Points, in no order, along strands that fork, close into loops and pass close to each other.
In the rows, 100 means zero.
Points whose rows are less than 68 apart are linked; no others are. Some points are linked to none.
Q_765: 104	122	100	112	96	110	101	102	90	97	110	99	84	97	114	90	109	111	104	95	73	115	104	110	99	110	130	115	103
Q_940: 92	87	100	78	122	124	101	111	116	108	119	99	157	93	62	137	88	89	83	58	118	110	83	88	105	129	77	92	92
Q_509: 109	111	115	118	74	73	74	123	98	110	114	121	58	100	112	38	119	125	125	119	99	64	78	91	113	58	120	134	137
Q_436: 105	98	115	112	76	73	92	123	95	105	107	120	75	107	103	47	103	115	124	128	120	66	84	89	107	59	108	123	134
Q_335: 123	96	95	90	98	135	115	96	98	104	95	92	118	95	109	131	82	86	69	37	97	89	85	90	93	118	112	97	106
Q_177: 112	105	92	85	88	100	125	85	91	104	115	85	114	116	91	91	100	81	108	93	116	124	118	114	118	106	114	112	95
Q_489: 112	104	137	100	99	104	84	112	79	117	74	121	57	81	90	82	123	103	106	104	102	96	82	70	110	88	144	89	116
Q_305: 85	90	106	96	88	82	91	126	103	103	105	119	126	89	82	96	90	89	101	128	127	87	98	94	90	82	73	101	112
Q_276: 114	100	108	88	100	106	79	112	114	102	90	118	120	88	95	133	117	116	98	105	95	79	73	85	81	94	77	80	102
Q_145: 110	96	111	118	99	82	101	104	98	82	81	100	63	98	137	95	91	120	109	132	96	72	101	102	79	60	91	91	94
Q_107: 88	102	75	112	88	103	95	120	120	105	126	93	139	99	93	107	96	88	101	74	113	81	100	118	91	107	73	128	110
Q_79: 89	97	118	94	110	84	90	97	95	100	82	112	82	104	99	95	120	120	117	148	89	101	107	87	87	87	96	83	91
Q_983: 110	121	108	80	118	133	115	99	91	108	113	97	118	87	78	115	103	109	86	50	87	141	94	86	118	138	126	98	99
Q_600: 114	102	98	81	86	82	115	87	76	101	112	92	100	123	88	72	107	94	117	118	119	123	115	109	113	96	116	111	98
Q_418: 88	80	93	113	91	93	89	109	120	87	89	98	115	93	118	116	82	94	93	113	108	61	99	95	68	70	52	85	97
Q_968: 114	101	133	108	97	99	86	113	89	107	78	124	44	95	105	64	116	116	109	108	96	84	70	70	103	76	145	98	123
Q_845: 110	111	124	96	106	117	103	78	66	103	85	113	56	88	116	97	97	99	86	83	61	121	99	91	112	104	158	77	98
Q_598: 103	102	114	114	87	56	94	110	77	98	100	106	42	106	117	47	112	130	130	153	105	91	102	102	103	65	103	123	105
Q_473: 114	127	95	119	89	84	81	115	96	103	125	103	67	102	121	60	121	136	129	114	71	92	90	111	98	79	114	140	116
Q_570: 78	102	96	90	132	109	106	67	126	94	90	82	122	97	86	151	95	98	68	83	91	135	125	112	123	136	85	68	61
Q_793: 101	120	92	93	109	95	101	95	120	93	98	87	117	92	88	130	113	107	95	108	110	140	107	113	105	138	82	89	80
Q_155: 108	99	98	86	101	118	106	112	107	105	118	102	137	98	73	124	104	97	93	64	113	107	84	91	101	116	97	107	102
Q_503: 85	114	83	98	113	102	102	103	128	94	111	87	139	95	73	122	104	97	90	95	120	138	106	116	109	142	69	99	89
Q_90: 110	88	120	75	110	112	87	109	109	106	92	121	130	95	82	139	110	103	89	90	105	86	78	75	90	99	81	66	100
Q_213: 80	94	85	109	92	83	115	92	97	97	105	87	107	111	111	84	87	86	107	123	108	98	130	123	103	88	94	103	92
Q_86: 117	98	119	109	95	86	92	111	95	89	72	116	69	88	127	113	102	112	98	119	97	67	89	91	82	68	98	80	104
Q_540: 113	119	112	87	98	119	113	97	71	112	113	105	90	100	90	79	93	90	102	70	90	121	99	87	119	116	147	111	116
Q_531: 91	70	82	93	96	93	109	85	107	92	89	87	134	106	91	118	76	65	91	105	132	89	116	106	99	87	69	84	80
Q_422: 93	108	82	103	107	89	107	77	104	91	104	83	100	116	105	103	110	110	111	116	85	131	125	124	94	119	96	109	76
Q_84: 112	109	123	91	99	115	96	115	90	107	83	118	99	87	108	124	101	104	85	76	91	82	80	76	97	99	119	87	108
Q_880: 95	92	63	118	95	98	100	93	121	89	90	66	111	97	119	118	89	92	101	114	109	87	123	125	82	106	53	105	78
Q_722: 96	97	112	103	112	80	100	72	74	89	85	103	57	109	113	95	115	110	104	132	74	126	119	97	101	89	129	80	76
Q_57: 119	108	122	123	96	91	97	95	73	94	102	114	24	108	123	36	103	117	121	115	72	105	91	95	107	79	150	116	129
Q_212: 99	121	87	91	122	127	116	89	111	101	114	84	123	96	85	122	99	104	83	47	91	136	102	104	116	148	111	106	91
Q_129: 105	112	109	107	81	76	102	104	71	96	98	103	62	95	109	75	103	101	106	131	101	117	114	107	106	93	128	109	100
Q_663: 95	88	104	77	122	114	91	91	124	95	95	98	149	91	69	142	96	89	88	111	117	120	98	99	103	120	42	64	84
Q_915: 99	70	103	100	95	104	107	101	107	94	85	111	124	95	102	134	72	65	66	66	116	61	93	87	80	92	85	73	100
Q_879: 83	122	81	111	111	122	115	97	113	105	119	82	122	100	98	108	97	96	88	61	91	121	114	117	109	145	106	119	96
Q_472: 112	110	103	108	100	125	108	98	83	104	102	104	79	99	129	85	87	108	97	68	64	81	80	91	90	91	145	111	125
Q_343: 81	111	79	111	93	94	95	116	115	104	122	91	127	100	93	92	103	98	111	112	114	103	121	124	103	113	68	124	103
Q_586: 77	105	73	129	100	111	114	97	99	95	105	74	99	99	127	100	78	76	89	80	94	90	131	127	101	101	110	115	91
Q_647: 99	115	97	95	86	99	97	119	98	117	134	111	117	116	90	60	117	109	123	91	99	84	93	100	113	87	110	132	135
Q_557: 75	106	78	102	107	96	99	107	129	103	113	89	144	95	78	112	100	94	99	117	118	117	111	125	101	128	49	107	93
Q_651: 80	71	62	105	115	117	86	83	139	91	80	71	141	93	92	143	81	66	79	90	126	96	110	118	96	131	27	81	74
Q_514: 106	94	105	85	80	80	110	109	87	110	114	103	112	120	86	67	102	89	119	115	132	92	105	101	112	81	98	115	115
Q_914: 116	117	108	116	92	114	100	108	81	103	104	113	57	96	131	59	87	110	108	84	69	82	75	90	96	81	150	121	135
Q_771: 100	78	74	94	108	127	115	78	110	100	91	72	135	99	95	138	81	61	71	38	115	99	107	104	115	126	96	93	81
Q_373: 122	122	113	79	101	121	110	102	77	108	112	100	97	88	77	98	100	99	97	65	97	139	97	82	121	128	140	101	105
Q_376: 105	93	95	84	93	114	112	101	99	103	114	91	131	106	81	109	93	82	97	77	119	111	102	102	102	110	104	105	100
Q_681: 88	104	96	99	115	103	116	62	84	92	105	89	85	110	103	106	102	97	93	89	64	137	125	109	116	112	141	89	78
Q_242: 98	116	101	98	79	69	88	125	89	111	108	110	94	98	92	70	120	118	126	148	111	106	102	102	102	91	89	124	107
Q_273: 109	97	122	88	84	97	110	109	80	108	102	119	83	114	83	69	96	91	106	96	123	95	90	78	120	82	141	109	130
Q_487: 90	91	99	82	102	77	98	96	99	101	92	102	108	105	90	88	109	116	126	160	102	113	111	97	94	94	72	93	85
Q_901: 89	76	69	108	100	112	86	112	135	101	112	90	153	93	78	134	91	72	85	69	126	84	82	103	79	122	37	105	97
Q_173: 117	123	114	116	92	109	102	99	68	106	115	112	44	103	120	40	91	108	115	95	66	100	83	94	110	92	157	124	139
Q_221: 82	77	95	93	90	94	93	120	107	99	116	117	145	97	69	103	84	73	97	108	133	87	93	96	90	91	63	98	111
Q_444: 111	111	115	98	93	115	118	88	63	109	117	109	62	111	107	46	88	93	103	84	74	115	99	95	125	102	160	115	130
Q_855: 96	95	92	100	102	106	105	88	109	97	86	82	111	100	115	133	93	85	87	98	100	104	119	110	101	107	93	83	80
Q_118: 109	103	114	83	122	127	106	87	109	101	90	98	120	101	91	146	109	111	77	74	81	117	102	92	107	128	103	66	82
Q_109: 103	113	85	103	101	124	91	116	121	109	113	98	131	90	100	124	104	111	87	59	86	93	79	96	91	119	97	117	106
Q_214: 90	119	99	113	106	76	95	94	77	96	119	106	61	110	99	68	125	125	125	132	75	135	124	117	101	113	110	124	98
Q_857: 86	77	91	84	132	133	105	90	133	106	104	84	157	98	65	152	79	84	68	44	119	115	91	100	116	139	59	87	77
Q_749: 115	121	101	127	89	75	72	118	91	106	120	109	36	89	126	44	120	138	136	124	81	78	78	103	104	55	118	138	127
Q_64: 100	98	118	102	111	117	114	84	86	94	81	105	77	103	124	109	88	97	85	86	73	89	103	95	98	91	141	77	95
Q_847: 102	95	98	123	97	82	106	106	104	85	100	93	73	105	132	82	88	123	119	124	91	64	97	106	78	54	93	110	106
Q_46: 107	129	93	118	98	98	104	91	78	97	121	98	64	108	117	71	113	114	112	102	68	134	113	119	101	117	130	127	106
Q_888: 88	99	104	113	91	53	111	98	72	97	108	100	57	116	116	54	100	119	124	160	104	105	125	118	106	76	96	118	91
Q_236: 92	85	61	110	96	118	101	100	129	102	117	77	147	104	89	113	94	73	94	62	125	83	101	120	93	121	65	122	101
Q_575: 90	71	74	97	89	84	112	82	103	93	94	78	123	113	102	94	77	68	103	111	128	85	124	113	102	87	78	100	85
Q_713: 99	114	97	108	92	102	99	119	98	102	109	106	101	99	100	97	107	106	110	105	93	95	101	104	94	100	113	111	107
Q_328: 89	65	87	94	96	105	105	96	110	98	97	93	137	100	84	131	79	60	77	79	132	81	101	101	91	101	71	83	88
Q_191: 87	88	98	74	113	100	100	94	110	100	100	100	132	108	71	105	108	104	114	127	109	121	104	97	102	103	72	84	88
Q_73: 93	108	101	103	89	85	85	128	106	107	109	115	111	95	90	93	112	110	114	131	109	89	90	98	93	87	84	111	107
Q_63: 111	103	118	107	89	89	75	128	105	102	89	127	84	81	109	100	112	115	101	107	98	67	70	81	86	69	105	100	119
Q_294: 105	89	111	88	79	96	111	109	85	103	115	113	110	117	82	75	92	81	105	94	132	86	98	90	113	81	121	111	128
Q_636: 111	117	114	85	101	95	91	109	96	105	89	107	94	90	83	112	138	119	111	120	101	130	93	89	101	115	105	94	90
Q_730: 111	85	90	87	105	132	120	96	96	112	100	88	137	91	94	136	74	73	69	27	108	98	92	87	104	125	102	102	99
Q_424: 72	100	76	98	127	99	105	61	131	91	95	66	123	103	88	133	99	89	82	97	97	137	130	120	117	134	74	81	60
Q_327: 96	115	88	102	114	98	110	72	99	86	107	86	84	111	102	109	111	107	100	101	74	147	124	124	100	129	116	97	75
Q_673: 91	82	94	73	107	98	92	99	114	99	97	102	147	97	76	117	92	89	104	135	125	113	95	99	90	106	39	75	89
Q_103: 79	101	86	108	92	67	113	96	87	97	116	88	93	119	112	66	93	103	118	141	102	107	143	125	109	85	85	120	90
Q_648: 79	64	68	104	114	126	85	87	140	97	97	74	157	98	74	144	83	62	76	71	129	92	91	109	95	135	26	87	84
Q_426: 117	95	128	86	86	106	96	120	87	110	100	125	85	100	88	66	98	97	105	84	119	79	66	62	108	79	143	111	142
Q_325: 100	91	75	111	94	90	93	107	120	93	95	80	115	95	118	114	89	101	103	124	109	77	103	112	70	85	47	107	91
Q_16: 96	88	125	98	90	69	91	118	96	104	83	120	73	102	96	67	110	109	118	145	120	77	84	80	98	61	104	99	117
Q_650: 112	101	113	93	92	95	66	122	110	107	85	127	99	82	96	114	127	118	103	113	97	71	64	75	82	78	87	91	111
Q_789: 104	109	96	102	104	116	89	109	122	99	97	100	116	99	108	131	112	116	93	86	80	79	82	95	81	105	84	98	104
Q_317: 80	85	62	114	110	103	92	86	135	89	83	65	123	91	108	132	86	81	84	112	114	99	124	128	91	119	36	89	70
Q_909: 78	111	76	125	110	118	109	99	107	99	117	85	105	107	119	95	89	98	98	77	81	101	123	128	98	114	107	120	94
Q_108: 116	98	107	103	93	114	120	89	86	94	86	104	81	103	130	96	75	90	87	79	86	84	93	94	95	86	142	88	109
Q_999: 109	106	128	91	104	101	81	114	86	112	81	123	82	85	79	100	134	111	109	114	102	106	79	71	103	100	119	87	105
Q_773: 114	90	105	103	86	100	115	102	101	91	90	99	93	110	121	95	83	92	97	94	108	68	87	92	82	75	117	100	111
Q_975: 97	125	100	109	94	67	91	111	85	105	120	106	73	102	100	68	133	130	126	142	88	124	113	119	99	107	92	130	94
Q_991: 91	85	75	95	117	123	103	86	129	101	94	70	139	101	86	144	85	77	73	57	114	110	108	112	112	137	75	91	78
Q_352: 101	76	98	102	95	88	97	91	113	84	68	99	111	92	121	135	83	91	82	126	113	76	114	105	83	85	56	65	80
Q_626: 107	88	113	77	116	118	99	83	108	102	81	104	125	95	96	153	101	98	75	81	99	93	102	89	103	110	83	55	85
Q_74: 104	101	133	130	102	81	95	105	90	93	94	115	16	109	123	37	96	126	122	126	92	83	83	88	108	57	147	108	126
Q_166: 92	108	107	87	127	115	105	74	106	98	92	95	106	99	93	137	108	109	79	83	74	132	120	103	115	132	113	67	73
Q_112: 125	109	111	94	98	130	108	100	87	107	87	110	102	82	121	126	89	97	76	53	74	93	81	85	94	115	128	89	113
Q_126: 114	79	108	100	91	101	110	98	105	88	77	108	104	97	122	124	75	74	75	78	112	61	95	89	86	79	102	75	103
Q_766: 99	117	98	111	92	95	90	109	97	110	130	109	83	118	106	55	124	125	130	106	74	90	98	108	104	89	118	134	123
Q_604: 103	99	127	111	104	94	95	106	97	94	88	119	51	108	118	67	105	123	118	115	86	72	78	85	93	62	136	99	119
Q_188: 119	115	102	88	102	97	97	101	104	97	87	98	101	87	93	133	120	115	93	120	101	129	101	102	95	128	85	86	78
Q_900: 88	89	119	91	115	89	103	83	93	92	77	108	83	103	109	108	105	111	103	134	83	103	116	95	96	81	106	70	86
Q_139: 106	93	117	102	88	65	85	112	80	111	80	116	47	100	98	59	125	125	130	159	114	99	90	82	100	72	102	110	100
Q_750: 95	105	113	104	108	94	106	70	68	87	96	106	54	106	110	89	102	100	100	108	65	132	118	100	112	98	150	89	89

A piece is all that can be reached along the links. How many separate loops has the piece of each point below (a circle has one, a figure eight two, a Y none), and how many tips (points with one link)?
Q_236 => loops 0, tips 5
Q_991 => loops 0, tips 4
Q_46 => loops 1, tips 1

A fork is a point with three links, a tip a point with one. Leave the first point through the second and follow the links. Name the first fork or tip that comes.
Q_749, Q_509 => Q_108
Q_793, Q_503 => Q_352
Q_847, Q_145 => Q_276
Q_426, Q_273 => Q_155
Q_188, Q_636 => Q_173
Q_975, Q_214 => Q_73

How many points has the smallest loop of links through each point below? Write none if it is on no loop.
Q_242 => 7
Q_793 => none
Q_294 => none
